Each row is a point on a landscape with many peaks, with its height.
A climber steps from a point to whichever of its 2 nearest points has the largest rise for the distance, and stops where none of them is higher. Distance is the straight distance between rows; heights are no part of it.
J54 h=325: [134, 118, 148, 107, 138, 105, 155, 119, 123, 128, 149, 128, 123, 139, 126,
 159, 138, 140, 113, 161, 134, 146, 134, 128, 113, 110, 142, 116, 108, 145,
 149, 140, 125, 139, 106, 104, 109, 135, 126, 136, 126]
J16 h=554: [115, 125, 148, 127, 118, 150, 111, 132, 162, 122, 123, 135, 106, 109, 148,
 136, 138, 139, 140, 129, 137, 126, 113, 126, 115, 145, 137, 156, 112, 151,
 138, 120, 157, 144, 123,  95, 131, 131, 124, 156, 141]
J218 h=498: [133, 131, 142, 144, 111, 160, 122, 147, 160, 103, 113, 129,  99, 132, 135,
 139, 149, 145, 141, 132, 104, 110, 112, 130, 143, 142, 157, 145, 126, 158,
 129, 121, 164, 136, 115, 100, 150, 126, 117, 158, 151]
J186 h=585: [131, 134, 120, 139, 120, 137, 139, 105, 108, 111, 151, 104, 134, 150, 106,
 137, 148, 137, 106, 148,  77, 116, 120, 111, 142, 112, 142, 109, 117, 159,
 134, 136, 122, 138, 110, 126, 124, 116, 130, 115, 155]
J504 h=431: [138, 112, 122, 131, 124, 144, 126, 136, 139, 122, 124, 127, 119, 156, 123,
 147, 149, 151, 131, 150, 117, 112, 136, 132, 150, 138, 134, 132, 144, 137,
 145, 121, 151, 129, 121, 105, 141, 119, 130, 156, 138]
J344 h=311: [132, 162, 146, 151, 124,  97, 118, 126, 139, 105,  95, 117, 115, 104, 121,
 132, 156, 133, 109, 131, 145, 136, 103, 128, 120, 126, 160, 141, 119, 142,
 113, 171, 149, 110,  90, 145, 142, 156,  98, 134, 127]
J780 h=533: [139,  95, 161, 108, 141, 154, 126, 109, 184, 141, 145, 127,  99, 135, 148,
 161, 149, 131, 138, 152, 154, 128, 131, 117, 120, 130, 152, 128, 105, 148,
 146, 115, 108, 144, 121,  84, 126, 110, 138, 163, 139]
J315 h=725: [129,  99, 118, 150, 141, 156,  95, 117, 120, 149, 158, 148, 106, 159, 156,
 151, 140, 105, 120,  51, 140, 119, 151, 127,  99, 153, 117, 126, 133, 137,
  98, 100,  86, 113, 124, 126,  92, 120, 147, 143, 144]
J775 h=412: [130, 122,  99, 117, 146, 128, 130, 129, 102, 148, 140, 147, 175, 154, 132,
 105, 113, 131, 109, 125, 139, 128, 147, 149, 134, 132, 108, 117, 142, 108,
 125, 136, 122, 131, 152, 147,  99, 120, 147, 116, 118]
J476 h=79: [115, 108, 108, 124, 142, 141, 123, 137, 136, 151, 165, 154, 139, 119, 134,
 110,  87, 129, 145,  86, 145, 137, 140, 158,  97, 148,  97, 150, 129, 106,
 140,  99, 125, 146, 149, 110,  91, 126, 148, 108, 117]
J390 h=708: [118, 109, 130, 118, 132, 128, 137, 159, 174, 144, 149, 141, 123, 123, 127,
 136, 146, 131, 155, 117, 141, 126, 110, 138, 130, 127, 121, 131, 147, 128,
 152, 118, 126, 147, 124, 120, 144, 108, 120, 154, 135]
J618 h=394: [156, 140, 123, 111, 139, 135, 148, 118, 114, 140, 128, 147, 162, 128, 151,
 173,  97, 136, 138, 160, 119, 110, 152, 122, 157, 115, 126, 111, 133, 123,
 127, 110, 113,  79, 137, 141, 107, 119, 137, 130, 107]
J963 h=575: [141, 150, 124, 111, 119, 115, 148, 151, 133, 104, 114, 115, 148, 126, 141,
 130, 125, 157, 140, 158, 121, 122, 119, 132, 142,  99, 118, 135, 144, 118,
 132, 135, 163, 121, 118, 160, 143, 138, 141, 119, 102]
J271 h=268: [118, 118, 168,  98, 140,  92, 123, 127,  96, 117, 117, 123, 101, 133, 132,
 178, 130, 117, 141, 162, 151, 142, 136, 108, 133,  96, 108, 119, 135, 133,
 140, 143, 118, 126, 139, 146, 150, 148, 133, 139,  98]
J419 h=115: [110, 112,  98, 161, 130, 131, 113, 130, 116, 154, 150, 145, 130,  95, 112,
  86, 101, 105, 141,  67, 132, 137, 116, 161, 111, 159,  97, 149, 124, 108,
 129, 102, 124, 147, 156, 119, 110, 143, 132,  93, 125]
J445 h=47: [102, 119, 163, 123, 140, 136,  86, 112, 111,  87,  80, 121,  97, 128, 149,
 135, 148, 115, 123, 140, 129, 146, 109,  95, 110, 143, 113, 131, 137, 153,
 110, 121, 129, 126, 140, 131, 162, 151, 154, 165, 125]
J667 h=629: [142, 140, 124, 158,  98, 132, 148, 134, 139, 146, 121, 133, 127, 115, 100,
  73, 133, 141, 118, 117, 139, 126, 124, 148, 149, 140, 126, 125, 143,  96,
 148, 159, 155, 151, 150, 130, 150, 109,  88, 130, 151]
J911 h=226: [ 92,  87, 117, 145, 130, 127, 133, 131, 116, 146, 113, 113, 100, 115, 101,
  93, 139,  84, 133, 108, 112, 140, 111, 133, 141, 149, 118, 138, 156, 131,
 140, 105, 119, 159, 166, 113, 168, 153, 145, 154, 154]
J6 h=744: [151, 156, 108, 137,  95, 151, 133, 142, 118, 118,  98, 126, 162, 115, 122,
  64, 117, 149, 130, 118, 101, 115, 118, 137, 148, 134, 115, 113, 119, 120,
 118, 138, 162, 144, 115, 121, 126, 119, 128, 101, 135]
J375 h=430: [150, 156, 109, 142, 101, 148, 164, 148, 158, 110, 112, 116, 132, 136, 118,
 127, 138, 154, 135, 135,  94, 117, 122, 139, 152, 127, 159, 138, 134, 133,
 129, 129, 174, 116,  98, 117, 131, 111, 113, 121, 143]
J546 h=138: [116, 123, 111, 163, 123, 135, 128, 123, 116, 151, 161, 150, 110, 105, 104,
  87,  79, 120, 124,  90, 130, 137, 128, 162, 109, 147, 119, 165, 116, 102,
 141, 117, 132, 157, 177, 108, 104, 124, 113,  94, 136]
J829 h=442: [136, 132, 140, 151, 150, 108, 104,  94,  90, 115, 128, 117, 118, 160, 136,
 184, 157, 110, 110, 138, 127, 126, 133,  98, 138, 111, 121, 113, 137, 137,
 116, 133,  90,  74, 103, 155, 127, 119, 141, 131, 111]
J100 h=216: [120, 152, 121, 111, 134, 114, 138, 151, 142, 126, 139, 125, 168, 117, 148,
 109, 137, 141, 121, 127, 151, 130, 113, 134, 121, 127, 117, 121, 121, 125,
 127, 145, 130, 127, 100, 163, 114, 112, 128, 103, 113]
J50 h=182: [114, 114, 140, 153, 116, 120, 105, 116, 115, 171, 140, 134,  99, 113,  87,
  80,  95, 106, 100, 120, 117, 123, 126, 109, 125, 138, 139, 144, 107, 117,
 130, 137, 117, 156, 172, 112, 132, 140,  97, 110, 157]
J526 h=170: [ 87, 109, 150, 103, 124, 109, 118, 139, 112, 111, 106, 109,  91, 115, 113,
 114, 137, 108, 137, 137, 130, 147, 125, 121, 110, 124, 117, 131, 149, 139,
 128, 138, 123, 158, 157, 136, 170, 159, 131, 150, 129]
J789 h=125: [105, 107, 154, 119, 124, 140, 107, 157, 134, 101,  96, 126,  98, 126, 134,
 127, 144, 128, 150, 139, 135, 137, 111, 130, 124, 120, 126, 146, 156, 135,
 134, 127, 148, 151, 149, 132, 176, 152, 134, 177, 134]
J826 h=173: [118, 146, 127,  97, 146,  95, 127, 138, 128, 128, 115, 132, 167, 112, 155,
 128, 114, 135, 125, 146, 169, 138, 128, 131, 122, 117, 124, 127, 129, 110,
 128, 145, 126, 113, 123, 159, 110, 130, 128, 113,  82]
J919 h=579: [105, 128, 107, 103, 120, 124, 140, 155, 116, 138, 136, 128, 156, 110, 125,
  67, 107, 118, 147, 114, 120, 142, 130, 142, 114, 128,  90, 107, 130, 118,
 123, 127, 131, 170, 145, 125, 125, 123, 147,  97, 117]
J543 h=341: [134, 151, 150, 146, 109, 111, 141, 136, 135, 114, 111, 126, 111, 110, 118,
 135, 147, 141, 116, 146, 127, 142, 106, 137, 118, 110, 171, 151, 105, 154,
 133, 161, 169, 127, 101, 110, 130, 151,  95, 139, 144]
J791 h=169: [148, 142, 108, 132, 132, 118, 161, 125, 145, 115, 149, 105, 135, 158, 129,
 177, 133, 138, 149, 150, 106, 105, 150, 125, 159, 106, 139, 107, 119, 106,
 138, 112, 134,  60,  88, 160, 118, 115, 128, 105, 117]
J828 h=25: [155, 110, 125, 109, 146, 132, 161, 128, 154, 149, 175, 153, 158, 157, 141,
 163, 108, 127, 137, 144, 140, 116, 151, 129, 156, 129, 120, 106, 115, 120,
 148, 111,  76,  94, 134, 122, 100,  94, 113, 136, 131]
J708 h=727: [114, 119, 129, 140, 125, 157, 101,  98,  92, 136, 133, 132, 114, 147, 117,
 126, 125, 114,  95, 125,  93, 116, 140, 113, 123, 149, 145, 132, 118, 163,
 121, 120, 129, 139, 152,  97, 111, 133, 128, 132, 161]
J742 h=379: [153, 132, 147, 106, 137, 150, 109, 117, 125, 129,  79, 141, 119, 110, 167,
 177, 111, 129, 163, 156, 112, 113, 142, 114, 127, 117, 126, 124, 132, 141,
 109,  92, 142,  99, 127, 121, 145, 134, 170, 159, 113]
J393 h=160: [110, 113, 136, 164, 128, 134, 101, 101, 105, 157, 159, 143,  91, 126,  94,
  99,  85, 118,  97, 109, 136, 124, 130, 145, 120, 156, 141, 164, 112, 113,
 142, 117, 132, 148, 183, 101, 106, 139,  93, 118, 151]
J584 h=229: [125, 161, 104, 134, 125, 134, 116, 130, 135, 114, 117, 122, 157, 116, 137,
 114, 135, 140, 115, 104, 122, 114, 127, 130, 122, 147, 139, 137, 123, 137,
 103, 135, 142, 111,  92, 142, 105, 125, 128,  98, 126]
J266 h=270: [131, 141, 104, 148, 122, 141,  92, 120, 118, 134, 137, 141, 150, 137, 132,
  99, 123, 130, 114,  84, 126, 113, 139, 143, 125, 162, 131, 134, 120, 122,
 100, 132, 130, 121, 120, 126,  95, 137, 121, 106, 136]
J498 h=623: [103, 117, 143, 141, 122, 122, 126, 155, 159, 142, 135, 132, 107, 103, 120,
 118, 151, 118, 141, 111, 144, 138,  95, 135, 114, 129, 134, 149, 122, 142,
 145, 134, 134, 157, 126, 119, 153, 132, 104, 153, 148]
J577 h=665: [137, 158, 110, 119, 105, 127, 136, 145, 114, 102,  96, 116, 157, 116, 132,
  83, 118, 153, 133, 135, 115, 129, 121, 140, 132, 120, 117, 121, 131, 117,
 114, 136, 167, 145, 127, 140, 146, 136, 150, 114, 110]
J862 h=382: [151, 144, 145, 148,  99, 133, 180, 152, 163, 106, 113, 117, 123, 130, 108,
 134, 144, 158, 128, 151, 107, 136, 108, 143, 139, 108, 178, 153, 112, 141,
 143, 143, 172, 122, 102,  93, 129, 119, 103, 131, 130]
J787 h=664: [120, 133, 117, 138, 110, 135, 127, 153, 137, 133, 125, 133, 158, 100, 116,
  66, 130, 137, 142, 101, 119, 125, 105, 131, 129, 137, 107, 113, 117, 125,
 120, 135, 130, 169, 128, 131, 143, 115, 121, 114, 141]
J727 h=327: [137, 137, 153, 110, 149,  86, 115, 121, 118, 112,  93, 125, 131, 121, 145,
 179, 131, 135, 133, 154, 162, 144, 121, 116, 131, 107, 124, 136, 135, 129,
 125, 139, 129,  96, 114, 154, 141, 156, 128, 149,  90]
J502 h=309: [101, 142, 140, 111, 105, 109, 116, 145, 115,  93, 101, 107, 128,  83, 128,
  90, 122, 131, 127, 133, 128, 135, 113, 113, 103, 118, 124, 132, 120, 138,
 107, 149, 128, 165, 143, 139, 153, 145, 122, 113, 108]
J168 h=630: [110, 129, 116, 131,  84, 117, 164, 158, 129, 148, 130, 127, 116,  92, 105,
  72, 112, 114, 123, 129, 124, 149, 130, 145, 119, 115, 132, 137, 122, 112,
 145, 152, 142, 174, 173, 113, 141, 113,  90, 106, 138]
J166 h=695: [107, 115, 134,  94, 116, 131, 144, 169, 131, 100, 139, 123, 125, 120, 133,
 107, 128, 128, 167, 133,  99, 131, 108, 116, 119, 102, 102, 117, 134, 131,
 127, 115, 115, 176, 134, 138, 170, 128, 148, 124, 117]
J398 h=686: [139, 155, 126, 157,  89, 131, 163, 139, 133, 172, 133, 144, 134,  92, 115,
  59, 110, 121, 114, 114, 142, 142, 126, 131, 138, 121, 132, 129, 108,  91,
 157, 157, 140, 153, 158, 126, 140,  92,  79, 104, 147]
J754 h=422: [129, 124, 141, 113, 103, 115, 193, 152, 137, 110, 151, 110, 134, 141, 111,
 115, 130, 146, 117, 169, 115, 149, 130, 136, 134, 101, 139, 127, 105, 130,
 158, 156, 149, 153, 124,  92, 121, 111, 111, 117, 121]
J926 h=461: [122, 129, 129,  99, 156, 105, 149, 116,  85, 143, 142, 136, 156, 153, 134,
 135, 109, 117,  97, 151, 142, 136, 157, 132, 129, 111, 120, 113, 136, 120,
 135, 148, 110, 126, 155, 150,  98, 132, 139, 114, 112]
J293 h=819: [129,  91, 115, 142, 160, 144, 116, 133, 145, 167, 155, 146, 114, 150, 135,
 142, 150,  99, 141,  68, 141, 122, 120, 139, 126, 159, 112, 128, 150, 125,
 123,  91,  89, 119, 124, 120, 119, 119, 143, 139, 149]
J89 h=214: [ 91, 111, 160,  85, 130,  98, 130, 139, 106, 117, 107, 116,  71, 130, 127,
 152, 127,  95, 152, 144, 151, 159, 132, 113, 112,  98, 107, 132, 148, 138,
 134, 142, 105, 150, 144, 139, 168, 156, 129, 149, 112]
J285 h=589: [132, 131, 106, 143, 149, 132, 125, 106,  91, 127, 149, 127, 143, 175, 126,
 152, 149, 114,  84, 109, 132, 117, 159, 134, 129, 124, 144, 121, 145, 137,
 114, 141,  97,  98, 117, 158,  96, 121, 133, 127, 131]
J795 h=208: [122, 132, 140, 149, 104, 110, 115, 122, 123, 155, 120, 129, 130,  84, 101,
  72, 114, 113, 108, 116, 135, 127, 118, 100, 132, 134, 138, 130, 105, 117,
 122, 156, 121, 147, 149, 143, 146, 125,  91, 106, 137]
J670 h=445: [146, 104, 157,  89, 137, 136, 139, 113, 175, 162, 128, 136, 113, 113, 156,
 169, 115, 129, 157, 161, 176, 130, 136, 126, 133, 116, 142, 135, 105, 119,
 142, 113, 100, 132, 146,  91, 132, 117, 121, 165, 117]
J792 h=16: [ 85,  98, 162, 118, 139, 160,  78,  92, 135, 132, 112, 133,  80, 110, 158,
 131, 128, 110, 141, 119, 158, 145, 120, 119, 101, 148, 107, 149, 132, 141,
 132, 105, 145, 134, 156, 105, 127, 146, 157, 160, 151]
J620 h=378: [138, 144, 143, 134, 148, 107, 105, 105, 112, 116,  98, 130, 126, 131, 144,
 199, 136, 119, 129, 153, 136, 131, 128, 108, 133, 120, 129, 127, 142, 134,
 111, 124, 110,  67, 109, 155, 130, 133, 138, 141,  98]
J204 h=413: [117, 135, 136, 126, 133, 100, 115, 122, 107,  94, 106, 106, 137, 136, 122,
 122, 135, 139, 124, 146, 144, 140, 113, 110, 125, 121, 105, 115, 147, 118,
 119, 136, 116, 136, 136, 156, 158, 139, 137, 118,  97]
J719 h=344: [133, 113, 103, 127, 133, 136, 112, 145, 122, 149, 119, 144, 139, 142, 121,
  97, 126, 135, 138, 118, 121, 130, 136, 151, 131, 153, 104, 125, 155, 108,
 131, 121, 150, 150, 148, 104, 126, 134, 135, 144, 128]
J236 h=343: [141, 112, 130, 123, 129, 109, 183, 136, 142, 104, 163, 113, 133, 166, 109,
 134, 138, 158, 128, 171, 119, 131, 144, 134, 157,  93, 123, 105, 109, 114,
 173, 146, 147, 127, 125, 116, 121, 106, 122, 108, 119]
J746 h=353: [112, 145, 139, 114, 116, 100, 131, 126, 106,  79, 112,  90, 128, 110, 115,
 101, 121, 128, 114, 144, 128, 147, 110, 102, 107, 125, 116, 102, 129, 119,
 114, 154, 102, 160, 146, 157, 163, 149, 130, 100,  97]
J707 h=569: [127, 119, 123, 154, 111, 125, 129, 147, 124, 126, 108, 121, 125, 117,  97,
  84, 144, 140, 138, 117, 132, 123, 116, 149, 144, 134, 117, 128, 158, 110,
 141, 147, 142, 154, 149, 139, 175, 135, 112, 144, 135]
J999 h=124: [152, 137, 133, 119, 138, 103, 155, 125, 151, 115, 147, 119, 132, 142, 140,
 186, 141, 145, 137, 150, 126, 127, 134, 120, 149, 100, 143, 115, 105, 128,
 142, 120, 120,  80,  83, 145, 118, 135, 118, 128, 115]
J899 h=654: [128, 125, 108, 148, 144, 145, 100, 115, 101, 137, 143, 131, 123, 166, 142,
 156, 152, 108,  90,  74, 134, 112, 163, 126, 119, 153, 145, 131, 139, 133,
  92, 119,  92,  99, 107, 136,  96, 119, 137, 138, 141]
J421 h=452: [151, 121, 134, 104, 139, 142, 131, 117,  92, 136, 135, 149, 144, 149, 149,
 162, 109, 124, 131, 155, 104, 113, 148, 110, 134, 115, 116, 107, 131, 144,
 122, 102, 112, 115, 137, 127, 112, 113, 168, 131, 118]
J184 h=471: [153, 132, 133, 116, 128, 128, 131, 135, 120, 101,  97, 123, 132, 135, 151,
 174, 120, 150, 160, 157,  98, 119, 127, 110, 140,  99, 120, 127, 139, 129,
 118, 104, 155, 104, 124, 144, 151, 142, 156, 140, 101]
J706 h=515: [142, 136, 123, 113, 126, 140, 150, 110,  93, 121, 143, 119, 141, 154, 122,
 150, 118, 122, 107, 164,  82, 125, 145, 121, 123, 116, 133, 111, 132, 154,
 121, 118, 130, 130, 136, 122, 109, 114, 160, 113, 135]
J886 h=48: [ 94, 108, 148, 131, 135, 151,  72, 114, 155, 137, 125, 147, 105,  95, 156,
 128, 129, 122, 157,  91, 151, 138, 119, 121,  97, 153,  94, 155, 123, 141,
 122, 104, 137, 145, 125, 110, 127, 146, 149, 141, 135]
J739 h=521: [129, 124, 137, 129, 158,  98, 124, 105,  88, 131, 145, 126, 144, 168, 117,
 157, 147, 120,  95, 135, 141, 138, 138, 121, 136, 111, 118, 112, 140, 129,
 135, 149,  89, 104, 130, 155, 109, 122, 130, 117, 114]
J877 h=251: [143, 148, 113, 135, 127, 123, 133, 144, 148, 112, 111,  98, 117, 137, 134,
 159, 163, 138, 126, 124, 119, 109, 143, 139, 154, 146, 151, 127, 152, 113,
 107, 132, 157,  89,  83, 144, 135, 131, 113, 123, 139]
J175 h=272: [124, 141, 129, 130, 128, 115, 129, 132, 147, 135, 148, 126, 128, 129, 123,
 136, 155, 139, 112, 127, 132, 126, 115, 136, 125, 132, 141, 126, 116, 146,
 141, 143, 128, 132,  98, 122, 110, 124, 108, 132, 139]
J306 h=488: [119, 136, 110, 108, 112, 138, 169, 153, 137, 132, 150, 128, 151, 126, 123,
  90, 118, 144, 116, 144, 126, 135, 127, 141, 126, 130, 119, 124, 116, 123,
 150, 143, 140, 148, 138, 107, 106,  98, 117, 116, 131]
J478 h=43: [130, 106, 102, 110, 152, 131, 153, 148, 157, 157, 174, 154, 152, 133, 130,
 120,  93, 121, 133, 121, 151, 137, 136, 155, 118, 141, 117, 132, 133, 102,
 147, 111, 109, 132, 150, 110,  99,  99, 132, 132, 123]
J655 h=319: [143, 161, 102, 147, 116, 135, 128, 120, 135,  92, 118,  98, 132, 143, 126,
 147, 150, 143, 143, 119,  93, 117, 112, 130, 141, 130, 134, 113, 141, 116,
 101, 122, 142, 105,  76, 162, 146, 125, 143, 109, 123]
J251 h=190: [145, 151, 127, 122, 134, 102, 136, 130, 160, 114, 120, 102, 114, 132, 133,
 193, 156, 132, 144, 138, 125, 121, 144, 126, 135, 119, 161, 127, 134, 122,
 116, 124, 135,  67,  69, 151, 129, 142, 114, 129, 123]
J527 h=337: [149, 163, 132, 102, 136, 133, 128, 101, 125, 145,  94, 145, 149, 104, 143,
 181,  90, 121, 157, 151, 119, 123, 151, 122, 117, 119, 149, 120, 132, 131,
 103,  98, 121,  56, 123, 142, 111, 128, 146, 134, 106]
J703 h=69: [156, 130, 139, 103, 141, 120, 148, 126, 162, 139, 155, 137, 142, 128, 157,
 181, 136, 127, 139, 143, 146, 119, 140, 118, 140, 113, 139, 115, 110, 137,
 135, 110,  87,  95,  95, 132, 111, 113, 119, 133, 124]
J824 h=721: [127, 130, 108, 147, 129, 139, 130, 111, 122, 140, 170, 128, 143, 151, 108,
 110, 138, 124,  90,  96, 120, 114, 125, 122, 140, 137, 140, 112, 106, 147,
 121, 144,  89, 137, 113, 141, 100, 109, 105, 110, 159]
J508 h=280: [120, 101, 104, 142, 129, 140, 112, 148, 120, 147, 116, 131, 127, 125, 102,
  78, 132, 103, 159,  99,  99, 142, 112, 143, 130, 146,  96, 113, 140, 120,
 130, 103, 134, 169, 146, 103, 155, 145, 146, 137, 135]
J257 h=674: [119, 111, 145, 135, 131, 172, 107,  81, 119, 140, 143, 131, 101, 144, 141,
 157, 135, 113, 112, 129, 121, 119, 148, 113, 100, 142, 153, 144, 119, 163,
 123, 112, 124, 128, 134,  84, 102, 117, 150, 149, 151]
J832 h=362: [140, 131,  91, 137, 145, 131, 116, 127, 112, 146, 120, 148, 167, 147, 121,
  74, 116, 125, 113,  89, 154, 133, 139, 172, 130, 154, 100, 111, 157,  80,
 122, 143, 133, 125, 153, 148, 109, 129, 131, 115, 117]
J403 h=237: [125, 138, 143, 151, 106, 113,  84, 118, 121, 131,  97, 129, 127,  78, 119,
  67,  90, 126, 109, 120, 129, 114, 120,  70, 120, 139, 140, 144,  84, 126,
  99, 143, 129, 136, 144, 141, 140, 141, 111,  94, 126]
J831 h=653: [135, 151, 105, 149, 121, 151, 143, 115, 132, 125, 156, 118, 124, 155, 110,
 136, 144, 129, 103, 123,  94, 108, 129, 121, 155, 136, 165, 120, 118, 144,
 123, 137, 117, 119,  83, 115, 108, 105, 103, 113, 161]
J107 h=614: [133, 117, 155, 122, 145, 152, 115,  94, 138, 127, 135, 123, 100, 132, 152,
 186, 151, 114, 122, 152, 128, 129, 134, 108, 116, 122, 153, 126, 122, 170,
 130, 119, 120, 119, 106, 106, 120, 122, 147, 159, 146]
J399 h=279: [133, 156, 142, 124, 142,  86, 129, 119, 134,  98, 102, 116, 131, 115, 134,
 163, 143, 133, 121, 149, 143, 148, 111, 132, 108, 107, 150, 136, 123, 133,
 122, 146, 147,  97,  85, 159, 129, 159, 131, 124, 106]
J554 h=269: [117, 148, 130, 132, 107, 121,  94, 115, 101, 108,  86, 119, 145,  92, 116,
  74, 106, 133, 112, 124, 124, 126, 119, 104, 117, 150, 128, 128, 113, 129,
  96, 140, 135, 147, 149, 129, 137, 153, 136,  94, 116]
J915 h=248: [151, 132, 104, 133, 137, 124, 164, 131, 141, 118, 161, 118, 155, 164, 129,
 144, 133, 146, 123, 157, 117, 108, 151, 133, 165, 105, 121, 105, 129, 114,
 153, 129, 129,  97, 107, 151, 109, 107, 129, 109, 125]
J898 h=312: [149, 129, 134, 105, 138, 146, 105,  99, 128, 151, 110, 147, 138, 110, 160,
 171, 102, 119, 139, 144, 137, 117, 159, 116, 107, 124, 141, 134, 130, 139,
 107,  98, 129,  87, 132, 113, 100, 132, 162, 140, 118]
J628 h=492: [120, 118, 128, 143, 122, 111, 121, 144, 119,  97,  98, 105, 135, 128, 107,
  94, 145, 146, 148, 120, 145, 134, 112, 127, 134, 120,  99, 117, 162, 101,
 132, 139, 116, 148, 145, 161, 185, 136, 132, 125, 108]
J314 h=83: [ 91, 105, 114, 140, 139, 134,  97, 123, 135, 151, 134, 142, 111,  93, 127,
 113, 122, 100, 149,  84, 139, 137, 109, 142,  98, 153,  97, 156, 134, 126,
 135,  99, 124, 153, 140, 109, 131, 146, 146, 124, 130]
J839 h=313: [151, 137,  93, 163, 128, 152, 111, 127, 118, 152, 138, 155, 139, 149, 112,
  68, 106, 121, 114,  61, 134, 119, 139, 167, 132, 162, 116, 123, 127,  89,
 119, 138, 139, 133, 142, 126,  96, 124, 110,  99, 144]
J814 h=15: [151,  98, 116, 117, 162, 129, 147, 128, 143, 169, 168, 171, 146, 154, 138,
 153,  96, 121, 130, 117, 153, 124, 152, 146, 138, 135, 124, 121, 138, 102,
 138, 104,  83, 103, 163, 121,  97, 105, 123, 147, 125]
J602 h=377: [147, 166, 105, 144, 102, 148, 166, 142, 152,  94, 135, 100, 135, 141, 128,
 123, 142, 149, 137, 118,  90, 108, 109, 136, 154, 126, 138, 120, 128, 124,
 120, 135, 157, 106,  73, 153, 135, 112, 123,  96, 137]
J305 h=838: [106,  95, 122,  96, 131, 131, 149, 162, 146, 137, 137, 137, 119, 109, 136,
 128, 123, 115, 178, 122, 123, 132, 114, 126, 120, 116, 101, 131, 147, 128,
 140, 106, 120, 170, 133, 118, 160, 119, 144, 145, 127]
J579 h=376: [140, 111, 163,  85, 139, 115, 149, 121, 139, 136, 125, 125, 114, 120, 141,
 170, 121, 132, 138, 170, 155, 147, 143, 119, 120, 102, 147, 132, 113, 138,
 148, 128, 124, 141, 129,  96, 125, 137, 126, 158, 119]
J639 h=82: [121, 125, 146, 142, 121, 129,  96, 125, 118,  91,  82, 108, 104, 139, 124,
 130, 157, 136, 121, 141, 127, 123, 109, 125, 131, 133, 128, 137, 142, 138,
 114, 134, 149, 119, 133, 140, 165, 155, 133, 163, 136]
J674 h=779: [118, 124, 115, 157, 125, 145,  92,  98, 106, 147, 157, 137, 123, 144, 105,
 104, 112, 118,  89,  99, 105, 111, 130, 106, 132, 142, 150, 137,  95, 145,
 110, 131,  97, 137, 143, 119, 101, 127, 105, 115, 159]

For each start below, name the point where the climber stops.
J620: J293
J527: J674
J898: J6
J839: J293
J393: J398
J54: J674
J746: J398
J445: J293
J639: J293
